A landscape with many valleys, sampled at points; each row gives a point and its height.
From any point a ball rolls to the lowest of the 2 points nearest to it. It stops when none of these is lower. Distance is the straight distance between rows; heights are no part of it.
luz: [ 11  -9   9  -3  -1  16 -37 -21 -10 -17  14   2  -6   7 -21   8  -5 -20
   8  18  -3  -3  -7   2  15   8   4   6 -21   8 -16]  height 71.5
fup: [  4  13  12   5  -4 -11 -10   2  -8  -3  -2  -4   9   1  -3   9 -11   9
  -2  -3   6   5  10  -5  22  -6   0   2 -12   8  -7]  height 60.2
Bini: [-14  -4  10   7   4  10  -6  22   0   6  -3  -3  -9  10  -6   9  19   7
  -2  -2  -6  -7   8  13   2  -3 -12  12 -26  -3  -7]  height 78.8
Bop: [ 16 -10  12  18 -10  23 -12  -7 -10  11   1 -10 -18   8   6   5   9  -3
  -6  24 -12 -16   4  18 -23   1  -6  11 -32  19  -7]  height 35.3
vik: [ -7  10   7  -3  -5  -5  10  27   3  17 -12  -2  -8 -11   4  -5  -6  11
  -5  -1  -3   4  17   7  -3  -6 -15   1   7   3  -3]  height 49.4
Vuku: [ 29 -14  14  23 -13  30  -9 -14  -7  14   0 -12 -14  -7   9   2   2   1
  -5  17  -4  -8  -4  17 -27   8  -8  15 -29  29  -8]  height 39.9
Birag: [ 22 -11  -6   6 -11   2   2  -7  -1  -4 -14  -6   6  -9  14 -10 -10   0
  -2  20   9  -1   7  10  -3  -7  -8   1   1  10   1]  height 38.6
Sabug: [ -1  19  -2 -12   3 -13  28  12 -11  -1  -1  18   6 -13   4  -6 -12  -1
   6   2  20 -15   6 -20 -13  -6   1 -12  30  12   9]  height 9.7
Gokir: [-22 -11  -3   8   8  -2 -12  13  18  12  -9 -27 -15   8  -5   0  16 -10
   2 -13 -19   4  -5   2   2   4  -4   2  -4 -34   7]  height 79.0
vogu: [ 15  -1   1  22  -4  26 -36 -25  -4 -11  10 -11   4 -12 -14  19  -6  -4
 -11   0   6   2 -21 -20  14  19   1   6 -15  15 -17]  height 57.9
dobol: [ 21   3   0  20  -6  14 -15  -6 -24 -12   8   1  10  -6 -10  25  -5  12
  -8  13  14 -28  -5  -9   4  -1  -4   8 -14  18 -11]  height 77.7
diru: [-16  13  -6   4  10  -8  18   7   6  15  -9 -13  -4  -2  -1  -6   1 -11
   6 -17  -3  -4 -12 -15   3 -13   5 -11  17 -19  10]  height 64.1
ludi: [-16   9  -7 -13  11 -13  15  -2   7   7  -2 -14 -10   3   8 -12   9 -11
   3 -15  -1   1  -5  -4  -9  -8  11  -5  17 -16  15]  height 67.9
sized: [ 13  -8  15   2  -2  18 -33 -32 -12 -19  30   6  -9   7 -19  13  -3  -6
   7  19  -1  -5  -8   6   6  12  13  10 -30  18 -19]  height 70.8
Soli: [-12   2  15  -8  -1 -18 -28  -1   7  -6 -12 -17  -9  14 -17 -12  -1 -37
  17  10  -9   8   2  -6  21  -4   3 -11   5 -16   4]  height 83.6
rili: [ -8  13   2 -10  -2  10  11  18  14  18   2   8  -8 -12 -11   2  -6  30
 -13 -30 -12  28   6   6   8   8  -6   8   2   7  -9]  height 53.9
zovid: [ 11   4  21  11 -12  20 -14 -15 -16   6  23   4  -7   8  -4  18   9  18
 -11   6   2  -6   2  10 -14   9   4   9 -37  27 -11]  height 61.4
guza: [-17   2   4 -25   2  -3  16  15   3   1   8  17  -3  -7  -1  -3  15  16
  -3  -9   7   1   5   8 -10   5  -1   2   7   1   3]  height 34.2
vame: [  3  -9   1  -8  -3   6   2  -9  10   0   3   3  -4   4   2 -14   2  14
  -4  -7 -11  29   5  22   3   2   0  13 -12   6 -10]  height 45.3
deraz: [-24  18   2 -20   4   8  16  23  15  11   8  16  -8  -6 -16   6   8  27
  -2 -26  -9  13   1   3   7  12  -8   5   5   4  -2]  height 46.3
ziraz: [  3  -6 -19 -12  -3   6  20   1   0  11  -1  27   5 -11   1   1  -5  16
  -2  -2   9  -9  -5  -2  -9   7  -5  -7  25   8   0]  height 16.0
lepog: [ -1  -9  -5   8   1  10  -3  -5  15   8  -8 -14   1   0  -6  -1  -6   0
  -5 -22 -18  16   3  -1  19   3  -8   0   2  -6  -1]  height 80.5
garo: [ 17  25  16  -8  -5 -22 -22 -22  -4 -10   1  -6   6 -10  -1 -11 -33  -6
  -1   2   1  38   6 -13  19   4  12  -8  -9  15 -11]  height 38.1
fuma: [  3  -6  -3  15  -5   2  -4  11 -21 -10  -3   1  13   9   1  18  14 -10
   3  21   8 -39   0  -2  -3  -7  -7   2  -6  -8   6]  height 33.1
Rof: [  9   0  -2  16  -8   4 -17  -4 -13 -11  -1   1  13  -2  -2  23  -6   3
  -5   8  10 -18  -6 -12  17  -4  -4   0  -5   4 -11]  height 72.9
Mos: [ -7   6   1   2   2  -3  -3   0   4  -3  -3  -9   2   8  -7   8  -2  -2
   1 -17 -13   5  -3  -3  23  -3  -1  -6  -2  -7  -3]  height 74.6
Sidu: [  0  14   3 -12   0 -19  24  17  -4   2  -5  -3  -2  -8  25 -20   5 -13
   4  18  18  -7  14  -8 -23  -6   0  -8  29   3  20]  height 41.2
Balu: [ -4 -11 -16  -5   5  10  20 -17  13  11   0   5  -3  -1   3 -11   2  -1
  -3 -26 -10  16 -13   2  -4   2   3  -4  27 -11   5]  height 60.8
vafot: [ -3  -9  12  16   2   9 -11  17  -9   1  -5 -12 -11  20  -1   2  22 -12
   1  24  -6 -14   6  13 -13   0 -12   8 -31   0  -2]  height 23.7
Nofus: [ -8 -17 -10  -9   8   6   4 -18  21  -2   4 -10  -2  10 -10 -10   6 -10
   2 -22 -22  23 -10   8  11   8   5  -3   1 -19  -2]  height 49.0
sese: [  5   4 -14  -3  -3  -3   6  -9  -8  -5  11  20   8   3  -4  13 -13  19
   0 -14  10  -9  -8 -12  17   1   5  -6  19   8  -8]  height 12.6
Bafo: [  7 -11  -8  -1  -3   4   3  -7  -6  -9   5  15   4  -1   0   9   2  16
  -1   4   8 -10   1   6   5  -4  -3   9   0   6  -4]  height 44.8
Koti: [ 24 -11 -15   2  -2 -13  16 -23 -16 -25  11  28  17  -6   2  -6 -15   9
   2  18  17 -24  -9  -5  -6   4   6   3  21  -3   9]  height 15.1
mav: [  3   1  -9   0   9 -14  15 -20  10   5 -15 -21  -7  -2   2 -20 -12 -31
   7  -3  -7  17  -5  -8   3 -11   8 -16  22 -10   4]  height 21.9
gidod: [-17  -4   4  12   4   2 -15  19   3   4  -6 -12   3  12  -9  21  16  -4
   5  -4 -10 -20  -2  -2  15  -8  -8  -3 -14 -16  -5]  height 62.6
tada: [ 13  13  18  -4  -4  -6 -27 -24  -6 -13  13   2   8  -8  -1  -3 -21  -1
  -1  12   8  34  -1  -4   9  10  20   2 -25  23 -16]  height 25.9
pivet: [-25  -7   3   8   9   2  -9  19  10   8  -6 -17  -2  10 -11   7  19  -3
   0 -14 -17  -3  -3   5  13   0  -2   3 -13 -20   3]  height 71.4
Kinit: [ -5  22   7  -8   7 -30  23   3 -17 -11   0  14   2  -1   5  -5 -17  -1
  13  -8  18  -9   8 -19  -4 -10   9 -12  20  13   9]  height 4.8
kova: [-18  -9 -16  -5  10  11   6  10  11  24   1   2  -8  -2   1   6  15   8
  -2 -19  -6  -1 -15   1  -6   9  -5  -2  15 -23   8]  height 77.6
Movu: [ 16  12   7   4 -12  -4  -4  -3   1   9  -8  -8   7 -12   5  -4 -18  14
  -8  -8   4  23   9  -2   8  -3  -2   1  -5  13  -8]  height 51.5
Bevos: [  5 -32 -19  25  -2  13 -17  -4  15  11 -24 -21   0   0  -6   1  -7 -26
   1  -2 -17   1   2  -5   0   4 -15  -3   4  -9  -1]  height 45.4
kiv: [ -2   9 -13   4  12   5  29 -16   6  10  -2   3   1  -1  -4  -7 -15  -4
   0 -35 -10  26 -13  -6  14  -4  10  -9  26   0   1]  height 69.1
vol: [ 12   0 -13 -12   2  -8  18 -20  -8 -12  13  29   8  -3  -3  -2 -15  17
   3  -8  12  -5  -2  -7   5  -1   8  -4  25  11  -4]  height 6.3
medit: [-12  12  16   7  -2   3  -7  29 -11   6  -4   4   0   8   1  15  14  12
  -1   4  -1 -12  13   6   4  -6  -6   9 -29   5  -5]  height 73.2
tuguz: [ -8   0   8  15   1  11 -10  19   8  15  -4 -13  -9   4  -5   3   6   9
  -3  -6 -15  14  11  12   4  -4 -12  10 -25  -1  -9]  height 80.8
Vuker: [  6 -22 -20  18   0   2   0  -2  17  18 -26 -23  -6  -2   5 -11 -10 -17
  -1  -3  -9   9   1  -3  -3  -1 -11  -4  17 -14   4]  height 36.2
ruvos: [  0   2  16  -5  -3   8 -12  -5  -4  -3  12   4  -3  11  -1  -4   4  11
   0   5 -10  24  10  21  -5  -2  15  12 -38  16  -9]  height 7.4
gid: [  7  21   5 -10  -7   4   8   7   6  14   4   4   6 -16  -2  -4 -16  31
  -8 -24  -5  32  10   4   5   5   1   7   4  18  -8]  height 59.8
tifol: [ -5  16 -20  -6  14   4  33  -4   0  13   0  13  -1 -12  -1  -7  -6   1
   4 -28   0  14 -17 -10  -4 -10  10  -8  28   2   1]  height 65.7
nat: [ -1   1   9  24  -3  11 -19  17   1  11 -17 -22  -4   3   1   6   1  -2
  -2   2  -8   3  10   5   1  -4 -14   8 -25   6  -8]  height 73.9
Roli: [ -4   0   5  10  -4  -4   1  32 -19  -6  -3  -1  13   0  10   8  18 -10
   5  22  14 -33   9  -7 -10  -5 -10   2   5  -3   8]  height 27.3
mer: [ 18   2   0  21  -1  15 -28 -28  -1 -15   7  -6  12 -13  -6  19 -14   7
 -21  -8   9  17 -19 -21  17  18   5   4  -3  17 -18]  height 48.6
bipak: [  1  -3  -1   5   0  -4 -16  -6  -7 -12   1  -3   6   6  -2  10  -9  -8
   2   8   2 -12   3  -4  19  -2  -3  -3 -14  -2 -11]  height 67.8
Tapeb: [ -5 -24 -19  19   6  32  -4  -1  26  11   0   1   3   8 -12  12   3   5
 -13 -33 -25  13  -9   4   3  15 -14  10   8 -15   5]  height 87.6
suzas: [  1  13  13   1  -4  -3  -5  22  -6   6  -2   4   4  -3   2   9   1  15
  -2  -1   7   3  13   5   6  -7  -5   4 -18  12  -6]  height 67.5
lem: [-11  18  -3 -11   2 -13  21  25  -7   7   1   2   1  -9  15  -9   9 -10
   6   6  16 -19   8 -15 -25  -4   4 -10  26  -7  24]  height 43.1
gav: [-11 -20 -24  10   9  22   7   3  19  26   0   3   0   6  -2   8   9   5
  -5 -33 -17   7 -14  -1  -2  14 -11   0  20 -18   2]  height 82.0
posu: [ -3  25   6   7   2 -26   1  -1 -13  -7  -5  -3   6   1  -3  13 -23  -8
   7  -5   2 -15  -4 -26  28  -8   4 -19   9  -5  -3]  height 27.7
Toz: [-15  -5   6 -27   4   1  13  12   6  -8  10  15  -4   5   9 -12  23  14
   3  -2   1   6   7  17 -21   5   5  13  -4   1   7]  height 37.6
Dok: [ 10   0  22  11  -7  16 -24 -25 -16  -9  28   1 -10  11 -11  20   5   8
  -3  14   5 -10  -9   2  -3  17  11   7 -40  23 -19]  height 66.2
bot: [-11  14  13  -6  -3 -12  10  32  -4   8 -13   6   5 -10   6   0  -2   6
   3   6  10  -9  15  -4  -2  -7 -10  -3  10   4   3]  height 44.3
levo: [-19   1   7 -11   3   0   2  31  -2   1   0   1  -4   3  10   1  26  -2
   2   7  10 -14   4   2 -13  -2  -6   7   2 -12  16]  height 21.8
suvu: [-12   5   3 -18   2  -4  15  25   9   6   1   3 -11  -5   9 -12  14   7
  -2   4   5   3  11  10 -23   5  -4   5  12  -8   9]  height 30.3
kud: [-22  18   7 -13   3  -7  16  19   5   4   4  12  -4   2 -12   9  11  21
   4 -29 -11   4  -3  -1  11   0   2   1   3  -6   2]  height 38.9
vurib: [ 16  -2   5  14  -8   1 -17  -8   1   2 -10 -19   5  -9   3   0 -14  -4
  -8   6   5  16   9  -4   9  -6  -6  -1  -9  10  -9]  height 56.2
Kato: [ 20 -15   0  -4  -7  -3   0 -22   2  -8  -2  -1   4  -2   8 -15 -15   0
   2  15   1  14   6   8   5   0   3   0  -2   9  -4]  height 34.6
Zuvig: [  2  11  14  -1  -4 -19 -23  10   0  -8 -13 -12   3  12  -3  -9  -9 -25
   8  24   2   9  17  -5  11  -3  -2 -11 -13   5  -2]  height 76.8
Zuna: [ 15  14  15 -14  -1 -21 -34 -18  -3 -16   8   3   3  -1   0 -17 -32 -11
   3  22   3  37   5  -6   8   7  19  -4 -11  19 -10]  height 32.3
voda: [ -7  18  12  -2   0 -15 -11   4   3  -8   7  -2   4   6  -9  10  -5   7
   5 -14 -10  10   4  -5  30  -3   3  -8 -18  -2  -6]  height 68.3
nusa: [-21   3  -2 -19   2   0  11  39   1   3   5   0  -5  -9  10  -6  18   4
  -3  14  13 -12  10   1 -30   8 -10   3   8  -8  15]  height 26.9
lurav: [ -8  22  -3   9   8 -11  19   8   2  23 -16  -9  -6  -5  -9   5 -12  -9
   7 -25  -7   0  -6 -18  15 -12   1 -14  13 -12   5]  height 58.6
rosi: [-28  20   8 -13   6  -3  19  38   7  17  -4   4  -9 -16  -8   5   3  17
   2 -12  -2  -3   2  -4  -1   5  -8  -7   7 -10   4]  height 29.7
Dusu: [ 16  21  14   1 -11 -14 -12 -11   4   5  -7 -15   4  -8  -3 -12 -24  -3
  -5  -2  -3  37  10  -6  15   0   3  -8  -9  12  -8]  height 44.7
berav: [-20  23  11  -9  -1 -12  16  33  -7   5  -2   6   1  -8   7   4   6   2
   4   1  16 -22   7 -17 -10  -8  -3 -10  17  -2   9]  height 40.1
fiseg: [-23  31   4 -10  10  -9  21  31   0  16  -5   1 -10 -15  -1   3   6  -1
   3  -7   2 -13   0 -14  -8  -4  -1 -12  15  -9  11]  height 35.7
setiv: [  5   2   8  18  -6   1  -1  26 -16  -3  -8   2   3   2   6  12   4  -2
   0  26  10 -24  17  -2  -8 -12 -11   5 -11   9   0]  height 33.6
nodo: [-17  -2  10  -6   6  -8  -5  20   6   0  -3 -17  -9  15   9 -13  26  -7
   2  17  -2   4   9  13 -15  -3   0   7 -16 -14  10]  height 22.5
futi: [  9  -8   1   3  -3   1   0  10 -17 -11   2  10   7   7   0   7   4   7
  -1  17  12 -20  10   7  -7  -6  -4   8  -7  10   0]  height 39.5
noris: [  5  -9 -10 -10  -2 -13   8 -17  -5  -9   1   2   9   2  11  -9   6 -14
   5   7   4 -15  -9  -3 -11  -6   7 -11  19 -17  14]  height 7.0
feg: [-17 -10   8   5   5   6  -5  25  -1   1  -4 -12  -9  17   7   2  31  -6
  -1  22   2 -14   4  16 -18  -3  -8  14 -16 -14   9]  height 13.1
bufup: [  9 -10  -6   8   0  20 -34 -26  -9 -18  18  -1  -2   0 -18  22  -8  -8
  -2   7  -1  -2 -15  -8  20  14   5   1 -13  10 -19]  height 65.8
Tupu: [-22   9   3  -7   4   6  10  35   5  10  -2   9  -4  -9  -2  13  11  14
   1  -4  -2 -16   3  -1  -4  -1 -13   1   7  -5   1]  height 22.0
Rir: [  7   6  17   1  -9   4 -20 -15  -4  -7  14  -2   3   1  -5   4  -7   7
  -2   8  -1  27   4   8   4   7  14   8 -36  19 -16]  height 16.8
vubib: [ 15 -10 -14 -11   2  -9  21 -13 -11 -19  12  32  12  -5  -1  -7  -3  10
   5   5  17 -22  -4  -2 -16   8  12   3  28   1   9]  height 12.8
komi: [ 29 -12 -16  22 -11  32 -10  -3  -6   7 -12   5   0 -19   4   8  -6  11
  -7  11   9 -10  -7   9 -20   2 -13  12   2  20  -7]  height 48.8
pebis: [  8 -16 -30 -12  -7  13  22  -7   3  15   9  29   3 -14   2  -4  -2   7
   1   5  13 -12 -19   2 -24  11  -4  -4  26  -7   4]  height 18.9
nimi: [  1   4  13  -1  -3  -8 -21   0  -5 -12   0  -2   0   9  -7   0  -5 -12
   7  16  -1   6   8  -1  16  -4  -1  -4 -25   6 -11]  height 72.5
tud: [ 31  -8   2  19 -15  37 -10 -13  -7   8  -3  -4  -5 -20   4   1   1  13
 -13  14   8  -3  -8  12 -25   4  -8  21 -14  30  -9]  height 44.4
sokot: [-10  -5   1   6  -1   3   0  10  -2  -1  -2   2   5   5   0  14  10   2
   3   0  -3 -17  -1   4   6  -7  -7  -1  -8 -11  -5]  height 55.2
logup: [-10   1   2   4  -3  -2   2  28 -10   5  -3   8  10   0   0  17  14  -4
   4   6  13 -35   1  -7  -3  -8 -10  -4   8 -10  10]  height 21.4
rit: [ 10  19   7   0  -3 -15 -10 -23  -7 -16  14   6  15 -10   2  11 -26  17
 -10 -10  15  10  -4 -21  24   3  11   0  -1  17 -15]  height 29.6
lutuv: [  9  -9   7 -15  -1   1  -8 -32  -3 -26  26  20   0   9  -6  -1  -7  17
   4   6  -1  18   7  13   9  11  20  10 -29  17 -14]  height 21.0
tamu: [  3  -4  -3 -13   2 -23   3 -20   2 -18   0  -7   2   6   8 -19  -3 -27
   7  15   5  -8  -4  -7  -3  -4  11 -17  15 -11  14]  height 10.3
Pim: [  3   0   6  -1   2 -16   6   8   9  -4 -12 -19  -5  12  15 -26  12 -17
   1  30   3  11  18  11 -19  -2  -1   3   4  -5  19]  height 34.7
Mafit: [  1  16   8   4   1 -25  -4  -2 -16 -17   1   4  14   0   3  13 -22   1
   3   9  11 -21   6 -21  23  -6   4 -10   3   1  -4]  height 19.7
safik: [  4 -17 -13   7  -1  26  -2 -10  17   2   2  -1   3   3  -9   5   0   8
  -8 -28 -18  22  -2   9  14  11  -8   9   0  -6  -2]  height 85.7
sop: [-11   0  -3 -11   3 -11   7   8  -4  -6   6   3   7   3   9  -2  17  -4
   3  -4  11 -23  -4  -2 -11  -3  10  -3   8 -16  18]  height 7.8
miku: [-11   1 -22  -9  10  10  28  -1   8  22   2  10  -8  -7   5  -8   1   1
   0 -20  -2  12 -15  -3 -15   2   5  -7  31  -8   4]  height 63.3
muz: [-17 -11  -7  -9   8   3   8  -4  14   2   5  -5  -5   5  -4  -3  13   6
   0 -25 -17  15 -12   9   5   3   3   3   5 -18   5]  height 43.8
binu: [ -8   0   7  -6   4 -15  -4   9  17   0  -9 -23 -12  18  11 -27  19 -12
   1  20  -7  17  12  17 -16   3   2   3  -7 -14  17]  height 29.5
giba: [  6  -4  12   2   0  15   2   6  -5   8   6   8 -11   8   7  -8   8  15
  -7  16  -2  15  14  30 -16  -1  -2  20 -28  18  -5]  height 54.3
Vok: [-22  18  13 -23   8 -24   9  12   4  -8   8   4  -2  11   5  -8  18   4
   5 -11  -1   2   4   5  -5  -5  13   2  -9 -12  19]  height 23.6
beze: [ 21 -14   0 -15  -2   3  -7 -34   6 -21   7   5   2  -2   0 -17 -18   1
   0  16  -1  26  -1   9   7   6  12   3 -13  13  -4]  height 31.1
Besaf: [-15  -5  -5 -23   6  -2  18  -5   9  -2  11  12  -3   3   3  -2  18  13
   0 -20  -3   5  -6  10  -3   1   6   3  11 -11   3]  height 38.4
puped: [ 10  -1   8  -3  -5  15   1   2   3   8   4   6  -2  -3   3  -7  -1  25
  -7  -1  -4  34  10  25  -9  -3   2  17 -20  20 -10]  height 50.1
lir: [-20  18  14 -13   4 -16   7  18  10   5   1   7  -3   5  -3  -2  13  13
   5 -15 -11   9   5   6   6  -5   4   6  -5  -7   6]  height 31.2
Tage: [ 29  -9  -6  19 -11   3  -6  -4   5   6 -25 -18   3 -14  17 -11 -17 -14
  -5  26   9   2  12   4  -8 -11 -14  -1  10  14   1]  height 42.8
dezot: [  8 -12   0  27  -3  16 -28   2   1   9 -17 -20  -3  -2  -6  11  -1 -14
  -4   2  -7  -5   3  -2   3  -2 -14   3 -22   6 -11]  height 66.0
bozag: [ -6   9  -4  -2  -2   0  18  16   2  20 -11   6  -2 -15  -1  -1  -9   7
   0 -11   1   6   2  -2  -2  -3 -10  -6  20   4  -6]  height 54.0
Bir: [-13 -13  -2   0   4  -8 -13   3  14   6 -13 -25  -6  10  -2  -8  12 -27
   3   5 -12   0   0   1  -1  -1   0  -6   3 -28   9]  height 84.7
ged: [ -9 -14 -22  -3  13  12  18 -20  22  14   5  -8  -4   7  -2 -13   0 -15
  -1 -35 -21  28 -16   3  -1   7   8  -1  21 -22   7]  height 57.3
namek: [ 10   1  20   5  -8  21  -5  -4  -8   8  14   4  -5   5   3   5   8  17
 -10  13  -3   6   6  23 -18   4   3  19 -34  29 -10]  height 57.6
sima: [ 20   4   0   6  -5   3 -17 -23  -2 -17  17   1  13 -12  -1  17 -14  18
 -12   2  16   9  -9 -15  18   8   9   5  -6  15 -16]  height 38.7
Nug: [ -9  16   4  12   1 -10  -1   2  -6   7  -9  -7   6   0 -11  18 -14   0
   6 -21  -5 -12  -6 -18  29  -7  -1 -17   6  -7   0]  height 38.0
dap: [ -2  21  10  -2  -1 -25  12   9 -17 -13  -2  11  11  -1   3   3 -17   8
   2  -3  17 -15  11 -18   9  -9   5  -5  13   9   2]  height 11.2
senu: [ -3 -14  -1 -14  -1   9  13   0   7  -5   7  13  -3   5   6 -11  13  16
   0  -1  -4  15   2  25 -11  -1  -1  13  -4   5  -6]  height 41.1
bezu: [-11  -8 -19  -6   9   0   8  -8  11  17  -1  -7  -8   0  10 -11  12 -12
   3 -17  -4   3 -15   2 -13  -5   5  -5  24 -27  16]  height 70.9
sofiz: [ 16  -8 -10 -13   3 -20  15 -33   4 -18  -1   1   2   1   7 -26 -12 -24
   9  15   3   3 -14  -4  -5  -5  14 -15  22  -5  13]  height 13.2
ziv: [ 20 -24 -22  -6  -9  15  16  -7   1   3   0  24   3 -18  10 -11  -4  10
  -3  14   7  -7  -8  12 -19   3  -8   4  25   6   5]  height 21.1
kilaz: [ -4   7 -14 -12  -1  -3  29   8  -5   7  -2  17   0 -15   1  -3  -9   3
  -1  -3  15 -10  -3  -6 -16   0  -2 -14  32   6   2]  height 12.9
tes: [ 10  -6   5 -12   3   3 -15 -33   6 -27  19   5   5   7  -6  -5 -14   4
   3   7  -4  28   0  10  15   8  17   2 -21  10 -10]  height 26.7
Tezit: [-18   8  11 -24   8 -20   9   3  -3 -22  17  13   4  14   6  -5  20   2
   7 -11  10 -14   4  -7  -7  -1  14   0  -1  -8  21]  height 18.1
Zevuz: [  1 -23 -14  32  -2  22 -21   2   8  11 -18 -15  -1  -3  -6  13  -1 -10
  -7 -12 -18  -5  -2  -6   5   5 -15   6 -11  -3  -3]  height 56.1
lomu: [  3  -5 -12  -9   1  -7  12  -3 -10  -7   7  15   7  -2   8   3   8  -4
   3   1  17 -29  -7 -11 -12  -3   6  -4  20 -14  14]  height 3.0
Dep: [ 14 -12  10  17  -6  14  -6   0 -11  -3   0  -7 -11  19   2  -2  20 -16
   0  34  -8 -20   4  18 -21   1 -10   7 -30   8  -3]  height 30.2
Tosof: [ 23  -9 -17  27 -11  31 -14  -6 -13   6  -6   3   1  -8  -3  18   4   7
  -7   9   4 -27 -11   4 -16   1 -14   9  -6  15  -9]  height 50.8
Zem: [-21   8   7  -8  -4  -1   7  32  -9   3   2  14   1   0  -2  14  19   8
   3   4  10 -24   7  -3  -3  -3  -4   2  -2  -5   6]  height 13.5
vupu: [ -5  16  14  -5  -6 -28 -17  -1   6  -5 -14 -16  -4   9  -6 -15  -6 -33
  13  18 -10  11  10 -10  17  -3  -1 -21   2  -6   3]  height 80.3
kup: [-13   0   2 -11   6 -17   3   2 -11 -25  16  12  13  13   1   6  18  -3
   7  -3   9 -31  -2 -10  -6  -2  15  -4   3 -16  17]  height 13.0
Taze: [ -1 -10  -8  -4  -3   7   6   6   5   5  -1   6   1  -2   2   3   3  12
  -5  -6  -2  -2  -2   8   1  -3  -8   2   4  -5  -5]  height 49.8
mem: [ 20  -2  -1  17  -6   0  -8   1  11  12 -27 -25  -1 -13   7 -13 -18  -8
  -5  10  -1  13  15  -3   0  -6 -13   0   2  10  -4]  height 48.7
Tuvo: [  1  -9 -14   6   6  -3  15 -10  14  18 -15 -16  -6  -4   5 -19 -10 -17
   1 -12 -12  18  -3   1  -4  -4  -2  -7  23 -13   6]  height 28.4
gado: [-15  -8   6   3   2  -9 -22   0  15   9 -17 -28  -8   8 -14  -9   2 -33
  11   1 -15   3   1  -6  15  -2  -6 -12   1 -20   2]  height 88.2
lok: [  0  -5   9  -7   0   1  -3 -14  -1 -18  18  15   4  14  -5   0   6  13
   1   7  -3  15   3  20   5   2  15   8 -33  11  -8]  height 14.8
fino: [ 26 -12 -23   0  -1  -8  10 -32  -8 -15   9  24  11  -5   2  -1 -25   8
   4   7   9 -14 -16  -8   2   2   8  -2  24  -3  -1]  height 17.7
tosos: [ 13 -11  -3  21  -3   8 -16  -2 -21 -16   1  -2   5   6  -7  22   4 -17
   2  26   3 -39  -6  -2   3  -4 -12   1 -16  -4 -10]  height 39.2
kig: [ -9 -21 -16  -8  11   5   2 -29  22   2   1 -15  -8   6  -4 -18   7 -23
   1 -21 -23  16 -16   3   4   9  11  -9  16 -23   8]  height 53.2
gik: [  0   4   1 -10  -1 -16  18   8   8   1 -12 -10  -7  -2  19 -22   8  -7
  -1  17   9   5   9   7 -19  -4  -2   0  23  -2  15]  height 38.8
fip: [ 16 -17 -12  27  -3  22 -13  -3 -15  -1  -5  -3   0   3  -9  23  11  -5
   0  15  -1 -36 -10   3  -7  -2 -14   2 -12   0  -8]  height 45.1
Tono: [ 12   1  -9  -8   4 -17  11 -33   4 -10 -11  -8  -3   3   8 -28 -24 -28
   8   6  -5  17  -9  -9   5  -8  11 -21  20  -1   0]  height 16.6
Bula: [ 13  -8  -2 -15   8 -17  21 -23  -8 -21  11  28   7  -2   6 -12 -11   7
   3  -4  14  -8  -2   0  -6   4  15  -1  17   8   7]  height 10.1
Vuto: [-12   9   2  16   3  -5   0  11   7  16 -16 -18   2   0  -7   9  -8 -12
   2 -24 -17  -3  -2 -17  23  -3  -4 -13   8 -15   4]  height 49.5
vad: [-19 -14 -21  -8  12   7  -2  -3   8  14   8  -8  -5   7   8   3  21  -6
  -3 -21  -4  -7 -20   0  -8   2   5  -1   9 -34  15]  height 73.8
Suf: [ 11   8  -2  -6   4 -17   0 -20 -10 -21  12  20  10  -4  -4  12 -24  19
  -3  -7  10  -8  -2 -19  21   0  10  -2   9  10  -6]  height 20.6

For each start below, name the point where the ball stops.
luz => vol
Tapeb => Kinit
Bir => Zem
nat => lomu
vurib => ruvos
rili => lomu
